Points on a hilly landscape, in no order, each with its height.
A ball rolls from a point to whichever of its 6 nearest points has the largest drop for the distance, and stops where none of them is lower. Distance is the straight distance between rows; heights are no part of it.
bova (h 446): [104  61  87 135 145 126 159  76 110 183  57 147 179 128 113 124 142 168
 147 153 129]
bagu (h 458): [151 189 138 112 110 105  98 179 197  59 226  73 101 145 121 142 110 142
 106  70 165]
zatir (h 84): [153 149 147 147 126  99 150  84 177 132 140  72 158  89 115 149 124 177
 138 149 174]
fim (h 133): [154 165 152 101 106 148  91 154 154 131 208  73 129 136 111 135 111 125
 116  85 152]
gom (h 202): [117 141 130 132 144 158 130 144 110  89 116 143  80 132 125 120 122  88
 154 141 103]
Mazo (h 348): [110 137 159 126 110 177  76 198 131 107 165 178  58 145 189 114 110  60
 118 137 134]
git (h 50): [138 150 136 105 126 145 139 162 117 133 137 131  95 115 110 153 123 115
 127 148 144]
penas (h 406): [144 136 133 125 120 105 152 157 131 134 120 132 131 117 108 146 118 159
 122 153 120]
zoze (h 432): [109  70  79 174 147 132 172  80  98 168  52 159 156 133 125  93 147 173
 136 156 125]
Rivon (h 427): [153 152 135 112 101 117 118 139 208  71 215  67 129 149 109 156 110 155
  99  86 164]
dilaf (h 461): [120 124 113 120 128 119 162 118 105 141  91 124 162 148 110 141 122 126
 133 132 110]
nafom (h 509): [ 81 110 106 160 148 130 116 116  58 166  73 171 131 128 151 103 157 108
 142 120 112]
par (h 357): [105  92  91 165 123 130 153 105  96 160  61 177 144 154 114 100 150 140
 128 136 121]
ziz (h 524): [ 81  90  80 185 144 164 142 110  51 176  68 163 148 110 147 128 154 142
 156 140  99]
mav (h 178): [133 147 142 121 130 140 149 147 124 127 118 127 102 121 115 150 115 112
 131 139 135]
rova (h 469): [119 115 109 130 136  86 165  82 168 110 110  84 200 103 106 141 144 198
 148 138  99]
Bup (h 430): [125 126 136 127 135 165  91 168 116 102 143 165  60 135 167 120 114  81
 125 154 102]
Nufet (h 260): [158 140 143 141 136  86 153  73 182 118 135  66 151  80 100 146 140 185
 132 150 174]
ged (h 286): [147 184 151  87 102 126  82 174 168 106 222  82 101 150 136 151 110 119
 101  80 152]
zuvu (h 345): [113 143 159 120 116 191  92 208  94 128 139 202  50 137 200 144  84  21
 116 111 110]
Zuf (h 383): [167 147 135 120 106 127 118 120 211  71 200  69 148 145 107 155 107 150
 102  89 161]
gika (h 8): [116 159 148 120 135 174  95 162 132 115 148 128  73 133 143 128 120  73
 122 145 149]
Zimug (h 300): [163 168 153 110 101 135 107 129 171 118 204  77 139 130 109 140 123 135
 107  98 157]
merig (h 283): [147 138 132  81 103 144  97 164 157 129 199 102 118 149 122 131 125 117
 128  95 160]
gudit (h 235): [139 115 115 125 137  79 162 113 142 124 120 128 169 119 112 130 123 189
 125 137 104]
det (h 224): [132 155 146 105 139 174 113 158 154 135 142 122  76 136 138 120 133  92
 116 146 156]
kito (h 296): [116 134 137 111 126 160  95 191  82 125 118 206  72 137 186 129  90  27
 115 119  96]
fod (h 359): [129 140 134 127 146 139  86 170  92 109 124 190  68 124 178 121 114  69
 119 140  96]
zade (h 618): [121 126 129 129 150  95 176  76 173 117 115  63 194  92  98 167 139 201
 148 139 133]
safek (h 587): [120 142 127 126 142  93 175  63 174 122 103  67 198  87  93 166 148 202
 135 129 129]
Dev (h 321): [109  82 106 134 131 132 155  94 103 161  76 143 168 149 110 119 127 162
 135 131 129]
lop (h 341): [122 109 108 129 132  82 161  86 156 121 117 112 185 110 116 130 136 200
 135 138 103]
Farom (h 329): [117 110 106 130 138  83 149  65 157 130 113  98 192 105 112 130 143 201
 139 128  92]
telu (h 617): [121 137 111 139 139  91 174  58 161 117  94  60 201  85  81 184 164 219
 124 135 141]
razum (h 429): [118 144 140 125 139 154 135 145 114 105 126 127  85 126 126 137 116  89
 142 141 125]
Toz (h 193): [177 144 138 126 108 126 116 111 178 111 191  83 152 124 111 131 119 139
  91 101 172]
tebam (h 426): [ 79  91 107 151 163 138 104 143  55 160  75 179 117 127 167  96 144  76
 164 116 110]
redi (h 55): [166 161 142 119  89 129 109 114 186 123 196  80 139 128 125 132 113 146
 102  99 152]
ruf (h 212): [130 110  96 124 139  82 149  72 145 139 111 117 198 120 104 126 145 202
 121 144  95]
zados (h 183): [120 132 156 127 125 172  93 206 105 115 152 206  49 130 194 123 100  46
 108 122 116]
goz (h 505): [152 170 139 120 106 119 119 156 206  49 218  58 110 155 116 160  99 148
 112  77 183]
Lem (h 381): [123 101 112 121 146 102 146  86 127 179  93 126 198 132 102 129 137 192
 116 153  99]
zabaz (h 298): [101 111 106 137 127 123 150 109  92 129  81 159 128 159 100  99 138 124
 141 123 112]
kis (h 18): [120 128 126 127 147 145 142 138 103  94 104 143  88 138 126 118 122  98
 150 133  91]
danov (h 545): [ 74  92  77 179 159 148 146 128  46 164  54 182 134 107 158 125 161 119
 168 137  90]
ton (h 423): [158 132 141  76 102 140 106 165 152 125 189 108 110 149 119 128 130 115
 129 121 161]
tezo (h 216): [147 173 147  84 109 136  90 171 167 115 213  86 112 138 125 146 115 108
 117  81 147]
Sifam (h 364): [127 130 127 121 137 145 102 153 103  90 130 168  65 130 167 109 115  71
 126 139  89]
fara (h 234): [119 113 122 120 135  96 139  81 126 170 102 125 196 123 123 137 124 178
 114 137  93]
rize (h 361): [120 156 140  93 119 150 110 164 148 131 171 134  71 149 123 120 137  95
 106 132 160]
zamag (h 299): [124 110  96 124 144  87 148  71 122 155 105 122 218 117 102 120 148 204
 125 146  97]
tida (h 373): [103  77  80 169 134 136 166  92  95 165  64 169 151 144 111 100 153 167
 126 148 123]
veno (h 564): [136 127 114 130 132  79 178  72 173 114 115  73 199  81  67 184 170 236
 123 153 166]
rul (h 160): [106 123 148 131 154 121 105 150  70 153  90 184 111 130 168 114 132  50
 122 117  87]
Bero (h 413): [188 138 144 136 117 110 131  86 198 115 170  77 149 106 104 139 128 160
 109 127 176]
muzez (h 464): [110  99  98 151 122 132 159 108  89 134  65 157 148 149 105 104 136 134
 134 118 113]
bemas (h 180): [122 159 137 118 134 161 123 153 131 129 147 118  70 132 121 137 121  91
 123 145 149]
zudud (h 253): [142 113 133 124 126  99 161 138 149 127 131 106 154 103 126 132 117 186
 146 152 117]
zel (h 99): [139 123 148 141 133  97 155  94 177 125 135  73 171  94 112 142 129 190
 159 137 121]
ras (h 165): [121 125 145 125 120 167  88 197  92 107 135 200  63 124 197 129  97  53
 107 130 107]
fis (h 466): [124 123 129 142 141  89 164  84 167 107 117  72 183  98 109 144 137 192
 149 146 117]
vamu (h 454): [ 95 132 117 153 148 126 104 114  73 143  82 171 120 143 131  90 157 117
 133 134 104]
Kiso (h 477): [136 147 135  64 113 148  96 172 169 120 195 123  74 169 138 110 124  92
 101 104 161]
zevus (h 388): [118 116 130 136 139  92 154  94 160 108 128  95 184 106 115 141 123 202
 153 138 107]
naki (h 288): [137 140 148 140 146 105 154  89 177 124 130  65 163  85 109 153 131 188
 138 141 161]
pafog (h 484): [166 117 128 116 108  73 149  71 196 109 136  56 158 100  85 144 148 183
 127 149 190]
zin (h 375): [151 145 132 101 118 147 123 170 148 127 157 125  91 117 115 130 129 128
 119 137 158]
rubas (h 110): [142 154 139 106 130 163 136 156 128 127 141 133  81 122 120 139 129 116
 131 143 152]
nop (h 449): [139 113 124 123 125  77 158 114 124 142 102 129 173 130 113 147 110 166
 112 142 106]
retu (h 295): [156 123 133 113 115 138 121 155 148 127 163 120 117 126 126 122 140 148
 135 135 159]
Vul (h 397): [105 128 126 149 151 119 108 126  57 149  89 174 126 139 145 105 151 102
 125 124  93]
nogu (h 353): [127 127 146 130 153 139  93 148  63 129 100 186  93 134 174 120 109  45
 121 127  94]
tedit (h 269): [138 158 136 105 121 156 116 157 141 125 148 127  78 134 132 128 132  98
 107 144 163]
Kibo (h 378): [ 96 109 128 128 159 136 103 139  66 155  63 180 120 134 167  94 147  73
 161 122 101]
Zab (h 137): [106  95 105 176 129 139 151  90  91 159  65 164 144 144 128  97 157 145
 127 152 124]
kina (h 350): [155 138 136 128 125  74 167  71 195 117 128  74 168  91  94 158 152 196
 120 153 169]
zubud (h 252): [125 110 111 120 136  88 149  80 142 128 109 107 191 117 114 119 135 203
 117 127  92]
toruz (h 531): [180 139 135 122  99 121 121 110 199 100 195  66 143 130  99 143 119 150
  92 110 174]
ranum (h 407): [109 129 132 147 143 108 101 126  85 122  93 166 108 140 128 105 160  97
 123 120  91]
mipa (h 111): [150 129 127 132 119  92 154 147 130 124 127 130 146 117 115 135 115 172
 137 146 121]
farit (h 574): [159 172 144 105  98 122 104 163 193  80 226  72 116 147 120 159 104 150
  93  75 157]
pulib (h 291): [113 145 159 132 114 179  79 169 145 114 174 136  53 159 167 113 104  58
 127 129 151]
fad (h 157): [151 129 137  88 101 148  98 170 154 129 184 108 112 133 117 123 132 126
 130 117 160]
lati (h 214): [106 116 122 132 135 126 153 120  94 107  96 148 128 146 110 107 133 111
 150 125 101]
fari (h 302): [126 142 134 133 136 131  99 141 107  91 124 161  81 134 141 109 124  85
 131 142  92]
karad (h 213): [145 118 135 137 117 102 151 147 145 119 151 121 132 106 119 129 118 168
 146 153 136]
sadan (h 503): [ 86  79  69 190 154 157 159 102  58 173  55 163 146 101 145 137 152 142
 157 139  82]
Gero (h 117): [159 137 126 108 131 140 137 170 135 131 147 128  99 121 116 138 129 130
 131 153 161]
dume (h 257): [ 99  97  88 179 140 142 148  93  78 168  67 171 140 134 126 110 157 141
 127 139 121]
tilez (h 435): [107  74  78 157 140 134 167  93 107 162  60 153 168 142 119 106 145 160
 149 139 129]
Vabos (h 351): [166 119 136 125 113 137 125 150 146 121 166 105 136 109 127 130 122 157
 150 139 156]
Keniz (h 327): [132 132 141 123 143 151 102 170  77 118 116 196  80 130 180 126 106  49
 116 133  92]
tebu (h 289): [ 99 124 109 139 130 130 139 113  90 130  80 157 135 152 107 102 143 121
 135 125 107]
Por (h 369): [124 106 107 128 144  86 167  70 152 120 102 100 195 104 100 127 139 196
 138 130  93]
rakul (h 516): [141 149 140 126 136 121 157 149 117 128 109 130 114 120 105 153 112 139
 118 147 128]
zud (h 496): [147 180 155 119 117 116 114 183 216  51 239  70  82 155 121 158  94 148
 116  74 190]
gomop (h 468): [181 125 135 128 108 107 137  80 206 110 173  72 154 128 105 141 125 146
 108 130 184]
Kel (h 582): [103  90 109 135 123 124 162 111  95 145  71 153 162 156 107 107 141 140
 139 134 122]
tiro (h 376): [144 153 145 120 135 143 159 149 123 137 115 127 115 118 117 144 117 125
 131 138 124]
roz (h 347): [123 120 149 120 156 142 113 167  67 135  88 199  91 132 174 117 102  37
 144 115  92]
saz (h 290): [110 133 113 144 134 115 126 121  84 120  92 170 107 143 113  95 150  98
 130 120  99]
pab (h 403): [126 137 138 122 133 144 152 146 103  99 111 131  99 138 116 146 124 104
 147 147 118]
tepo (h 714): [ 81 115 101 187 138 147 125 101  54 167  69 181 141 131 145 107 157 121
 142 125 108]
bevo (h 292): [141 122 135 138 122  92 156 112 162 111 129 102 165 109 121 131 113 186
 150 150 117]
Rozen (h 620): [ 95  76  70 172 152 145 149 118  47 164  48 183 134 101 149 125 159 136
 169 131  86]
pof (h 399): [129 132 142 120 142 162 102 174  74 130 112 204  87 126 187 129  95  46
 122 121  84]
duz (h 417): [167 138 156 142 116 115 133  95 181 129 163  79 150 102 116 132 125 158
 120 123 181]
poti (h 379): [159 131 144 116 103 146 114 130 157 125 176  80 145 113 122 134 118 152
 153 128 166]
Zute (h 567): [134 130 139 114 124 104 167 122 107 146 104 136 148 130 110 152 114 151
 131 141 112]
daz (h 475): [115 130 146 130 116 172  78 177 125  98 144 166  65 137 179 123 104  69
 121 147 121]
voza (h 226): [137 159 143  88  99 137  95 165 158 115 200  91 111 145 122 138 117 106
 132  85 160]
ref (h 402): [116 137 144 129 139 158 122 147 119 111 136 129  68 133 137 132 120  80
 143 142 120]
nosip (h 455): [162 132 150 134 111 129 121 122 171 138 182  81 147 109 128 129 120 141
 136 119 166]
zaru (h 501): [124 122 126 127 127 109 165 131 104 136  88 121 143 142 109 143 113 130
 144 125 102]
penoz (h 304): [130 114 132 134 134  78 156 111 149 119 131 109 175 108 114 136 122 194
 139 144 100]
dukun (h 580): [ 93  61  57 182 155 151 144 107  40 162  51 172 146 101 153 118 142 137
 161 142  65]
pip (h 344): [112 126 159 111 127 181 102 198  77 127 134 208  60 123 197 131  84  28
 121 112  97]
pafe (h 336): [111 132 137 128 127 169  96 155 122  91 143 138  64 131 159 122 113  73
 145 153 113]
novi (h 507): [148 140 135  78 110 133  94 169 163 121 183 110  86 144 121 114 133 100
 110 121 159]
famaz (h 590): [143 130 152 140 135 105 145 104 183 122 138  81 148  97 123 141 111 178
 158 137 150]
darem (h 463): [177 145 133 105  98 119 123 110 214  76 197  55 147 144 109 144 122 145
  98 103 172]
sivi (h 441): [115 119 122 118 124 118 163 119 105 135  89 135 149 149 110 139 123 129
 145 120 115]
lagud (h 352): [ 92  94  80 198 150 154 150  82  69 181  56 169 150 125 129 114 161 159
 119 143 104]
Melak (h 245): [175 160 144 123  92 126 107 124 193  95 208  84 139 137 125 139 114 148
  84  95 153]
gike (h 459): [ 74  99 104 141 159 134 116 141  54 158  64 185 121 117 167  96 168  93
 161 133 108]
mefo (h 445): [127 172 149  88 122 164  92 160 160 136 175 131  65 155 134 113 126  76
  94 127 154]
Sel (h 374): [183 150 145 128 112 125 128 100 178 122 178  74 145 116 104 140 117 154
 109 124 173]
pediv (h 462): [181 125 129 107 114  93 137  80 193 104 173  59 162 112  99 137 130 162
 121 130 192]
mafon (h 456): [ 95  63  74 152 143 128 157  94 112 170  65 153 172 139 110 116 144 157
 147 155 130]
Reku (h 401): [ 87  76  76 201 158 153 173  88  55 179  44 161 151 110 154 126 147 144
 150 150  82]
Dadid (h 112): [115 138 142 131 141 188  94 153 132 111 145 139  63 134 147 117 120  78
 138 142 133]
potel (h 222): [155 148 143  89  98 146  98 155 156 137 191  82 132 142 123 133 116 110
 137  99 156]
los (h 589): [ 94 114 115 154 138 124 115 107  61 155  77 168 141 144 130 106 162 104
 125 124 109]
gevus (h 511): [121 132 135 126 137 127  82 152  85 105 116 179  79 127 160 113 112  76
 115 142  92]
Mabe (h 141): [121 134 142 125 128 167  84 194 111 100 139 198  53 126 184 128 106  61
  98 131 105]
befe (h 448): [117  81  88 132 148 117 154  70 111 188  84 125 194 122 118 125 136 176
 144 155 121]
zuzup (h 450): [133 132 116 118 126  73 167  74 186 109 118  63 182  95  78 172 164 223
 117 147 168]
nudap (h 338): [121 127 126 126 132 128 116 139  92 101 112 166  83 139 142 108 134  81
 137 128  79]
mit (h 515): [124 137 141 128 152 123  88 147  72 117 100 184  93 128 162 116 120  59
 119 128  81]
bobu (h 182): [122 129 124 134 137 128 128 133  97  94 111 159  88 138 140 118 127  92
 132 132  85]
Putu (h 474): [157 167 145 130  97 122 112 136 201  80 224  67 124 143 119 150 111 144
  95  72 165]
gufim (h 215): [107 104 112 119 141 103 154  95 119 175  82 133 195 134 106 130 129 156
 122 135 110]
Zeluf (h 591): [ 82 105 106 175 145 145 114 117  54 168  70 170 140 123 148 107 157 120
 138 120 105]
fipo (h 358): [127 153 135  58 106 132  89 169 160 111 194 100  87 165 122 118 120  87
 125 100 160]
Tubav (h 510): [124 138 129 115 128 112 165 128 112 142  97 128 134 137 111 150 112 123
 131 129 103]
tav (h 494): [155 184 145 107  93 128 101 156 171  94 222  84 124 138 119 145 118 130
  92  74 140]
Tufon (h 198): [152 128 139 116 111 119 138 163 149 130 139 129 116 115 124 136 124 156
 125 153 148]
Bidul (h 443): [117 108 103 124 140  97 146  74 121 176  93 127 206 115 101 133 142 196
 116 142 109]
vuk (h 522): [ 69  92  94 162 157 147 131 121  49 173  77 180 129 109 157 117 161 117
 151 133  96]
rir (h 265): [174 167 139 110  97 135 104 127 177 108 203  81 145 131 115 142 109 135
  91  80 154]
paga (h 306): [163 127 152 107  99 139 111 143 152 127 176  96 131 115 119 133 122 142
 154 124 164]
pib (h 460): [142 138 128 136 138  82 175  69 174 110 115  64 174  73  75 167 147 205
 124 152 163]
ninin (h 108): [157 148 139 111 109 146  98 155 155 133 195  83 135 128 121 135 121 131
 138  98 163]
tir (h 159): [126 155 137 117 133 155 141 159 122 125 128 129  81 117 122 144 118 106
 133 146 136]
tal (h 434): [125 166 142  86 114 147  94 161 163 118 168 129  71 160 132 106 124  90
 100 120 156]
sisa (h 733): [157 132 150 147 135 119 143 110 170 128 146  87 152  98 125 129 114 169
 152 135 150]
reki (h 241): [121 132 138 133 140 154  81 178 103 102 138 184  60 119 185 126 106  67
 117 142  99]
fenas (h 153): [120 131 125 122 132 125 151 127 102 104  94 143 107 141 108 128 122 112
 155 124 104]
rasor (h 266): [102  93 100 164 124 131 143  98  87 159  67 164 147 149 115  92 159 152
 122 141 121]
kitin (h 561): [130 136 126 130 137  88 173  65 173 122 105  68 190  96  95 159 147 207
 132 136 139]
vina (h 195): [134 132 153 121 127 156  90 186  89 111 134 194  69 119 196 124  89  49
 108 132  86]
fupi (h 550): [175 122 131 101 105 123 128 102 212  80 195  59 151 136  99 150 111 150
  90  96 173]
daro (h 254): [166 163 156 106 105 145  94 141 169 120 212  85 147 133 125 142 109 134
 102  85 153]
Rarod (h 404): [112 132 160 127 106 183  80 187 128 107 157 161  47 163 188 109 116  40
 135 133 150]
mur (h 197): [113 142 148 123 119 186  86 157 142 115 149 134  60 143 163 129 110  62
 130 142 148]
Dedeg (h 335): [108 132 156 132 112 187  84 172 126  94 154 142  60 149 176 114 114  65
 139 137 135]
Logab (h 502): [132 153 145  58 110 134  88 184 171 108 199 106  69 172 146 115 120  83
  98  93 156]
naluf (h 396): [135 125 134 124 116 100 167 141 124 134 121 126 150 128 116 138 125 164
 117 143 116]
Vum (h 418): [ 88 121 115 157 158 130 111 115  43 155  80 172 134 124 148 103 163  83
 140 122 110]
kepi (h 206): [121 122 151 129 118 168  78 199 115 106 152 186  54 132 203 120 102  56
 116 135 124]
renab (h 389): [ 90 122 128 150 148 122 107 130  59 163  77 178 135 134 149 105 159  78
 138 117 114]
gute (h 483): [ 77 100 101 156 157 142 122 133  51 166  69 174 132 126 162 102 169 104
 158 124 104]
Guv (h 386): [160 172 145 113  97 140 104 135 183 104 213  82 132 136 117 154 113 134
  91  88 156]
Tenu (h 366): [132 147 136  63 107 134  89 188 164 113 197  93  87 161 135 135 110  81
 120  89 155]
vemat (h 360): [ 97 127 128 149 143 116 103 123  69 152  82 172 118 143 148 106 137  85
 139 120 104]
fute (h 440): [128 134 144 126 145 140  93 158  84 116 109 185  91 130 176 117 112  44
 115 120  86]
san (h 320): [114 132 130 123 137 152 108 153 120  88 126 150  72 137 152 123 120  84
 143 138 106]
lifek (h 258): [109 100 116 129 129 119 158  91 105 160  85 144 178 146 108 131 127 148
 146 121 118]
sasib (h 512): [103  80 100 155 130 135 170  95 108 158  61 158 157 148 117 100 151 154
 138 135 118]
Namu (h 86): [128 116 110 118 141  77 154  93 149 143 108 127 188 131 116 142 131 193
 116 147  96]
Fipev (h 331): [ 96  92  87 187 146 132 170  87  83 176  54 172 148 127 119 107 148 155
 122 157 111]
Fugop (h 506): [ 99 119 116 177 136 136 138 102  69 164  73 164 140 135 130  99 157 132
 135 126 110]
gusog (h 310): [111 122 113 144 124 127 125 118  78 116  86 177 124 140 121 108 146 115
 123 116 100]
Lida (h 493): [134 142 144 138 141  90 164  86 171 126 117  69 188  89 103 166 143 182
 140 140 142]
gara (h 492): [112 133 128 142 144 112 100 132  80 124  87 168 110 132 142 108 134  84
 117 126  95]
rese (h 398): [146 186 156 101 109 112  96 174 183  76 242  83  99 146 124 158 108 129
  92  75 153]
Remin (h 451): [104  70  91 146 136 125 156  94 113 159  63 149 173 148 114 105 136 160
 144 136 124]
nafig (h 380): [117 166 164 110 110 166  79 160 151 120 170 134  61 163 149 124 112  50
 103 114 153]
sime (h 447): [137 153 138  77 103 152  96 166 158 133 183 122  84 154 130 112 131  92
  98 116 161]
viki (h 280): [130 117 131 133 133  89 154  99 172 117 125  88 183  97 115 135 118 189
 148 151 114]
mog (h 621): [116 117 100 128 143  97 171  56 153 112 101  75 211  90  75 152 150 208
 142 125 117]
gozo (h 368): [165 130 142 122  99 133 126 146 155 124 181  99 125 125 122 123 120 147
 147 129 159]
kepe (h 312): [160 141 158 143 133 110 131  88 170 131 147  70 161  99 108 142 132 171
 130 142 160]
tufek (h 387): [ 84 112  99 177 142 134 138 101  73 161  68 175 145 131 121 100 158 139
 122 142 114]
Pebal (h 211): [111 125 120 131 132 120 128 116  95 115  98 155 103 140 117 108 135 101
 141 125 101]
bip (h 499): [135 150 146  84  99 144  91 170 165 125 187 123  65 177 137 118 122  77
 100 100 168]
Rez (h 428): [105  70  84 137 145 128 158  87 112 174  61 152 178 146 111 114 135 169
 146 147 124]
madeb (h 305): [112  94 100 124 145 122 160  76 110 184  74 125 200 141 110 133 137 159
 136 137 121]
faz (h 377): [119 131 134 138 153 128  96 140  69 138  93 173 112 131 162 108 124  56
 132 123  94]
Risut (h 179): [148 134 131 110 123 126 153 155 120 134 134 139 115 116 116 143 127 136
 120 149 138]
Kame (h 508): [ 89 101 102 189 140 143 138 101  65 175  68 172 143 129 137 102 165 126
 135 136 115]
nafo (h 273): [160 135 141 119  97 150 110 149 162 136 188  86 144 129 124 121 113 130
 135 108 163]
bep (h 367): [146 142 148 139 137  85 160  67 179 109 120  74 162  93 103 162 134 196
 133 147 157]
dofad (h 659): [118 150 131 133 140 116  95 134  72 129  94 178 108 130 139 109 127  73
 114 122  89]
Kad (h 416): [128 152 136 117 134 128 151 139 100 122 107 134 112 142 104 148 110 116
 128 138 120]
punov (h 303): [112 116 143 110 158 129  92 163  72 142  77 192 107 130 172  99 117  31
 136 111  97]
seris (h 307): [177 163 144 121 100 122 109 131 188  81 221  74 139 143 109 149 114 151
  83  85 155]
Tuzaf (h 566): [ 77  92  83 183 157 146 142 120  48 169  68 173 137 107 138 119 155 119
 153 130 102]
Zamo (h 431): [106 103 117 132 124 113 166 115 108 149  78 142 159 150 104 131 113 138
 140 120 118]
fited (h 148): [110  89 109 121 127 116 158  93 114 173  74 123 186 151 111 127 132 157
 137 122 111]
puner (h 156): [ 95 105 109 169 141 126 133 104  85 155  73 172 138 136 123  91 159 133
 125 131 108]
savu (h 343): [ 90  99 130 120 152 130  99 149  61 147  77 184 110 137 168 103 136  56
 151 116  99]
Supuz (h 504): [168 148 149 125 102 136 118 127 165 148 185  74 145 115 114 131 115 133
 120  98 167]
Lur (h 457): [176 134 140 123 121  91 139  71 195 116 159  71 152  99 103 150 134 170
 114 145 187]
kif (h 194): [131 122 129 119 118  82 165 126 132 135 117 118 170 124 121 139 123 175
 124 144 108]
mobi (h 356): [108  84  73 196 150 137 169  87  77 171  49 161 148 102 134 127 151 159
 136 159 102]
gifom (h 453): [160 121 152 127 110 121 134 139 165 124 156  86 151 107 129 132 114 158
 149 127 147]
zedi (h 309): [118 113 128 117 125 112 167 105 111 157  87 134 175 141 112 145 115 148
 133 129  99]
geg (h 247): [140 156 144  72 101 130  99 169 164 119 200  89 109 155 133 137 116  87
 122  90 149]
nevob (h 297): [102 125 139 142 163 125 106 138  70 151  94 184 133 129 155 102 129  57
 134 125  92]
vate (h 536): [151 144 138 104 120 145 117 172 146 126 164 129  83 137 120 130 139 110
 103 131 164]
Moped (h 425): [179 132 144 134 118 106 131  79 194 124 154  72 147 102 105 140 133 158
 109 136 183]
gib (h 227): [149 137 135 117 121 118 135 154 129 130 144 120 111 112 123 143 118 155
 130 140 139]
ladin (h 400): [127 116 127 136 139  89 163  90 162 112 124  75 178 101 116 148 121 190
 150 137 115]
petaz (h 293): [129 110  94 134 130  80 154  73 155 135 119 104 208 111 100 126 144 206
 134 130  94]
fipul (h 411): [129 135 130 130 145 140  90 152  93 103 123 174  74 124 174 115 110  76
 108 138  91]
Pufed (h 242): [146 143 144 146 129  86 160  81 177 131 141  68 166  90 110 149 132 187
 122 146 158]
giga (h 196): [150 162 153  83 106 142  96 168 166 117 207  88 122 139 118 149 110 106
 120  86 152]
puguk (h 421): [185 149 154 137 105 122 135  92 189 117 183  84 149 114 114 133 113 156
 108 114 165]
pivus (h 326): [113 135 122 131 141 124 117 124  88 100 107 160  95 145 129  98 136  82
 130 130  83]
zupab (h 465): [112 134 149 134 123 178  84 170 122 102 146 149  50 143 176 116 112  72
 143 152 124]
Zevog (h 332): [117 158 165 113 112 177  75 160 152 125 173 139  64 162 156 116 111  57
 111 133 144]
Lazen (h 294): [105 122 124 131 123 124 159 125  98 125  86 153 133 149  97 108 133 129
 152 127 100]
Vafi (h 619): [163 135 128  89 108 144 120 173 149 127 175 121 105 122 115 117 136 130
 125 130 164]
nuviv (h 236): [112 114 116 119 132 103 151 101 109 166  90 128 179 147 111 150 114 157
 122 132 101]
kiv (h 96): [156 122 136 122 123 103 147 156 139 123 150 125 116 107 121 131 122 161
 130 143 140]
Numav (h 405): [123 143 134 126 147 159 128 149 115 104 129 136  81 128 134 124 121 104
 152 147 120]
sis (h 323): [156 129 140 102  94 142 116 157 157 124 183 100 119 121 126 120 129 131
 145 113 160]

For each start below, name the point where the ball stops.
telu: zatir
ziz: Zab
bip: ninin
Tenu: ninin
gute: rul
Zeluf: rul
kitin: zatir
veno: zatir
Rozen: Zab
bagu: ninin
